Points on a hilly landscape, in no order, each with its height.
A ball rolls from a point to the lowest of its 2 nearest points, and stops where none of them is lower. Distance is the straight distance between rows; heights are no part of it.
fanot: [ 15  30   0 -17  -6 -24 -21  36  24   2  15  19  -4 -23  18  26   6  -8
  -4 -15   1  19  -4]  h=360
Vege: [ -9  -9   9  -5  44  -4  38  34 -10 -35  25   4 -13   4  -7  -3   7  -6
  13 -11  -1  25  -8]  h=432
bodip: [ -7  17  -6   8  -7  12  25 -12  29  16 -15  -9 -17   5  -1  -6  10  12
 -24  -8  -8 -19 -12]  h=237
Pigun: [  2  -7  17   5  -3 -23  20   0   0 -20  12  -3   9  -6 -39   4 -31 -32
   5 -15  -2 -11  13]  h=557
mokaz: [ 30 -18  39 -14   5  21 -26 -17 -12  23   8  26  -9  29  45 -11  12   9
   9 -10 -13 -21   4]  h=472
pez: [-10 -12 -18  14  17   4   4  -6  23  -3   4 -26   1  23 -11  -7   2  18
  -3  -2 -22  -6 -32]  h=124
Viti: [  9  -6  31 -18   1   5  -7  48 -10  -6  34 -16 -47  22   1  -2  33  -9
  19  -4 -13 -26 -27]  h=738
bevok: [  7   7 -26  40  -1 -13 -26 -20  41   2  -8   1   7   0 -34  -8  -5  -5
 -30  -1  20  -1  20]  h=542
kad: [ -3 -19 -23 -31  21   4 -24 -15 -12 -13 -23 -12  32  15  15  -7  18  -6
  27   8 -18   8   6]  h=57
mif: [-18  40 -23  -5   0  -3  -6  17   8  -2  -3  12  -3  -5   7  -4   6   2
  24 -10  -3 -15  -8]  h=510
pase: [ 10 -23   0   8 -21  -2 -17 -12  13   0 -19  -5  -2 -26 -38 -11  -7  -2
   3   9 -15  23   5]  h=266
Lag: [-29  34  -5  -7  10  -3  35  10  10 -17 -22  -1 -11   3 -43  -2  -6 -23
  31  -5  24  30   1]  h=546
silek: [ -9 -23   7   5  -6  22  17  -7  13  11 -19  10   7  -8  -5  -8 -20  36
 -32  24  34  20   7]  h=155
sida: [ -2 -13  -1 -32 -25  11 -24 -31  -4   5 -40  29  28   8  23 -18  24 -12
 -13  17  -6  -3  33]  h=424
nel: [-15  22  -5  21  17 -35  10  21 -16 -22  18  -8   6  -4 -29  -1  -5 -26
  55 -23  35   0 -14]  h=487
bod: [ 17 -16  17 -10   5  25 -14  12  -9   2 -36  12  26  12  14  -1   1 -22
  16  -1 -25   3  53]  h=514
Zigu: [-28   7  11  -9  14 -19  30  37  20  -3  10 -27 -25   7   4   2  20  -6
   6  -2  -4  23 -43]  h=640
Lafa: [ 28 -27  18 -18 -19  21 -26 -41  -7  14 -14  28  17  19  25 -23   9  13
 -14   2 -13 -18  29]  h=447
Tonot: [ 35 -10  22 -19   5  34 -25   1 -18   7   1   6  -1  12  13  11   3  -6
  19 -10 -22 -16  17]  h=494
tene: [ 13  -1  -6 -27  -6 -25 -32  13   1   2  22   2   3 -14  17   6  19  22
  12 -24  -8   5 -20]  h=346
Sodu: [ 11 -24 -27  -1 -19  34  -9  22  -3  -1 -13  25   4 -49  -7 -15 -21   8
  -1  -7  -4  28  19]  h=213
Fem: [ 10   1   6  -9  -8 -41 -23  -8 -19  -8  32 -16  -8  19 -14  -9  17 -31
  27 -15 -25 -28 -40]  h=429
buro: [ -7 -14 -14  16  -6  19  -1  62 -21  -6  23 -25   2 -16   2  14  15  13
  25 -19 -20   8 -10]  h=773
Dup: [-18  -5 -23 -26  -1  34  -3  18 -15 -20 -25 -11  41  -2   3   3  12  19
 -36  27 -30 -13   7]  h=197
bifu: [ -7  25   4   4  20  19 -10  22  -5  15 -21 -20  51  -2  35  20 -35   8
 -16   1   2  15  -7]  h=78
tufo: [ 13  -9   4  13  13  20 -10  20   2   8  -8  -7  25  -2  16  15 -22  27
  -8  -8   1 -23   5]  h=100
tos: [ 10  23  16  48 -21  10  -9 -28   1  13   6  -1  -7  -9 -31   3 -38  -3
 -21  40  39 -25   2]  h=390
Popa: [ 10 -22  18 -43   2   0  -4 -10   1  -5  -2   8  -1  20  15 -13  -9  35
  -8  19  14  -6  -8]  h=294
kipak: [ -1 -47  -2  -2   1   8  26 -19 -17  -5 -24   2 -14  15  -6 -13  11 -21
  14 -15 -50 -18  29]  h=330
Luga: [ 19   4  -1  -3  14 -32 -21 -19  -5 -14  24  11   3  10  -9  -3   4 -19
  18 -27 -19 -18   3]  h=359
daka: [  4   9 -12  25  12  35  -5  35  20  11 -21 -21  34  -6  -3   5 -25  22
 -37 -18 -17 -30 -12]  h=123
lub: [-16   7  -8   6  42 -33  42  22 -19 -39  29  -4  -8  -4 -14  -5  -7 -24
  40 -15  22  25 -22]  h=458
Mota: [-14  30  11  -4 -25   7  37  -9  -3   6  15   8 -45  -1   5   8  -2 -15
   9   5  10  -7 -34]  h=279
godis: [-41  11   8   5  24  -8  40  28   7   1  -3 -19  -7   3 -30  -8   3 -23
  19  -7   9  43 -32]  h=592
Git: [-13 -23   6  -7 -22  -2   6  73 -15  -1   3 -13  15 -31  -5   6  15  24
  12 -26 -10  30   8]  h=779
duk: [ 27  -4  14  41  -3  24 -24  -3  13  20  -3  22   7 -12  -8  -8 -41  17
 -24   3  13 -19  42]  h=135
Lomud: [ -2 -41  -8 -11   3   6  25 -24  -5 -18  -3  12  10  15 -22 -21  10   5
  -2   6  -9  -6  36]  h=258
Memez: [-29  18 -24  25 -29 -20   6  12   4  -4 -17  -6  -3 -10  -9  -3   5 -17
  31  -8  12  -4 -29]  h=543
gim: [ 17   7  -1  -1 -22   1 -48 -25 -15  16  -9 -24   5 -26  17  34 -14  -7
  -1  14 -12  27 -26]  h=270
beku: [  8 -11 -15  46 -10  22 -17  -6  -2   4 -13  34  14 -28   3 -20 -22   0
  -6  21  15  -9  50]  h=168
tuban: [-15  13  14 -48  17   6  26   0  13  -8 -12  14 -18  14   7 -22  15   0
  21  15  20  19  -6]  h=354
rula: [ 12   5  13  29   6 -34  20 -23  10  -3  33  18   1  28  -3  -2  -5  13
  13 -23  25 -20  10]  h=619
vikas: [ -3 -21  -7 -12   2 -37   5 -28  33   0  -2 -20 -11  26 -28 -10   3   5
  -3 -13 -16   2 -13]  h=230
Farip: [ 17  24 -11  13  -3  -3 -43 -41  27  -7 -12  11 -11  -8 -53  -8 -19 -17
  -4  25  11  -7  16]  h=500
Fel: [ -1  34   7  11   6  21   8  11  -4   5 -22 -13  21  -3  39  33 -31  -7
 -51  18  -1   1 -13]  h=53
mevu: [ 19 -24  -5  20   5  42 -22  10  25   6  -7  35 -11  -6  -2 -21  -8  37
 -41  18  14 -28  48]  h=178
Vik: [  1   3   7  11 -21  -5  17 -26 -26   9  16   8  -3  -5  23  23 -29  13
 -16  10  17 -17 -14]  h=144
Gar: [ 13   6 -13 -30  -3 -33 -23 -35  24  -2  -4  14   5   8 -22 -14   5  -1
  -6 -25 -26 -20  -9]  h=310
Givo: [ 10 -17  34  29 -15  23   6 -13  23  22 -31 -13  -4 -13 -18   4 -19   8
 -56  34  20   5   6]  h=226
Sut: [ -6 -14   3 -16   9 -17  18  31   2   0  24 -24 -49  11  19 -11  34 -10
  23  17  -8   2 -51]  h=691
dov: [  7   8   3  -2   6  15  -7  -8 -19  10  -1 -19  10   7  18  35  -7  10
 -59  26  -6  -3  21]  h=106
Tutof: [ -3 -29  25 -16  16   3  26 -21   8  -9 -30   7  -2  38   8 -15  -6  32
 -17  19  31   6  10]  h=234
Zotad: [ -8 -21  -9 -26 -10   5  38 -26   0   0  -6  21 -31  -2  -8 -25  20 -26
   0  -7 -46   9  15]  h=401
kovat: [ -3  10  -9  -1  -1  -4  -9  -3 -34   0  19  12  -7   9  17 -17  45 -50
  42 -25 -24 -10 -12]  h=393
zokes: [  4 -10   5  38 -32   4   4 -18   7  12  -5 -29  -6 -18 -24  17 -32  13
 -56  47  23 -19 -10]  h=311
Galon: [ -2 -16  -1 -41  -1  -9  -7 -23 -18 -29  -9  -6  -2  21 -16 -18  21  -7
  16   6 -14 -21   7]  h=158
guf: [-13   4  -8  29   8 -12   9 -26  16  15  12  -2   7   9 -28  19  -5   1
 -24 -10  29   8  42]  h=580
zodoz: [ 35  -7   3   7 -39  -4 -39 -13  13  21 -27 -16   4 -19  -8   8 -15 -14
 -16  -1 -11  17   2]  h=293
Nunup: [ 10  13  -4  40 -30   0 -28 -35   1  14  -5  -1 -19  -8 -36   2  -5  -8
  15  23  26   5   3]  h=450
ninu: [  1  -4   5 -43  -1 -28 -29 -16   7 -12  -2  -2  13   3  23   3  18  35
 -10   4  -5   6 -12]  h=326
sapa: [ -3  -2  21  27  17 -43  31   8  -5 -17  33   2   9   8 -12  14 -21  -6
  -5 -37   6 -17   6]  h=583
Natug: [-14   6  12 -34  18 -12   5  11  13  -3 -14   1   1  14  40   7  35  10
  14   8  20  42 -15]  h=307
faru: [  4  -5   4  32   2 -14  11  -7 -34  21  28 -18   2  -5  38  32 -39  39
 -17   5  19  -8 -31]  h=93
lolat: [ 14  10  23  -2 -10  30  18  -9 -12  17  -2   4 -26  -8   8   9 -30  -5
  10  20  17  -4 -23]  h=201
zir: [ -8 -15  21 -19  21  11  36  13   5 -27  -4   4  -1   3 -24 -13  -8  17
  11  12  10  31   9]  h=400
lege: [ -5 -16  12  -2  -8   2  -2  55  -8   0  38 -22  -6  11  10  17  24   8
   9  -3  -4 -28 -14]  h=761
zel: [  5   7  -8  17  28 -32  10 -28   7  17  30  -1  14  17   4  19   1   9
 -21 -24   4 -26  39]  h=620
Duku: [  2  23  16 -15   6 -11 -16   3  -2  14   7   2  -6   8  47  -4   8 -16
  31  -6  30  22 -13]  h=271
vune: [-32  37 -10  10   9  -4  37  -6  17  10  15   3 -34   6  11  14   6   8
 -14   1  14  -2 -23]  h=355
Kigi: [-13  -5 -21 -24 -30   2  -8   2   8 -13 -25  15  19 -23  -1 -12  22 -14
 -19  -4 -25   3  35]  h=399
Nus: [ -1 -25 -42  29  -8  38 -23   3  10  -2 -11  25  16 -28  -3 -16  -4  35
  -8  18  -5  16  50]  h=196
vifi: [ 16   8  11 -12   6  11 -23  -5 -10  -1 -11 -15  -9   1  26  22 -16  -9
  15  -6   6  35  -9]  h=243
gil: [  1  49  -4  16  29 -22  31 -25  18  19  29  -2 -30   1  17  16 -17  19
 -28  -9  -3   2 -37]  h=448
matev: [-12  44  20   7  13  -6  15  30 -10 -18  -2 -10   7 -25 -30  13 -19 -28
  34 -14  26  13  -9]  h=513
minu: [ -1 -24 -12 -17  21  22  -5   4 -25  -1 -15 -23  46  11  23  13 -11  19
 -34  21 -11  15  23]  h=156
kez: [-14 -15   6 -36   1  -1  -2 -21 -39 -13   2  16  -7  19  -5 -33  44 -30
  38  -4 -13 -16 -23]  h=289
bedut: [ -6  16 -12 -25 -27 -22  -1   7  19  11  -3  18   0 -22  13   0  16 -17
 -30 -16  -7  16  14]  h=377
vog: [-25  38 -32  17   3   2  -6  35  -7  13  24  -7   6  13  30  -4  41   0
  28  -2   0 -28 -17]  h=482
gir: [ 31 -31 -26  -9 -13  41 -10 -19   5  -7 -19  12 -21 -22 -22 -11 -12  20
   2  14 -16  26  12]  h=233
Lalo: [-13  25 -34  17   7 -19 -23  20 -26   7  30   8   3  -7  35 -12  36 -37
  44  -6 -11 -14 -27]  h=445
kar: [-18   8  -8  17 -15 -16  21   0 -20  -8  14  -1   5 -18 -25  18  11 -19
  12 -16   3  -3   9]  h=527

For each start below, name the point where the ball stops.
Zigu => vifi
mokaz => silek
bod => silek
Vege => vifi
zodoz => duk
zel => silek

Call two points neighbours if one is among the 2 nearest of the other. Go from one point of each pair to the other, from neighbour to neighbour, staying as low as possible. Name the highest point that can't be avoided.
silek, kar => Memez
faru, Fel => tufo
vifi, duk => zodoz
pez, Fel => vune

For each start below, name every point that the ball comes to, in order.
Tonot => mokaz Lafa sida Kigi bedut fanot tene ninu Popa Tutof silek
Git => lege Viti Sut Zigu godis Lag matev nel lub Vege zir tuban Natug Duku vifi
buro => lege Viti Sut Zigu godis Lag matev nel lub Vege zir tuban Natug Duku vifi
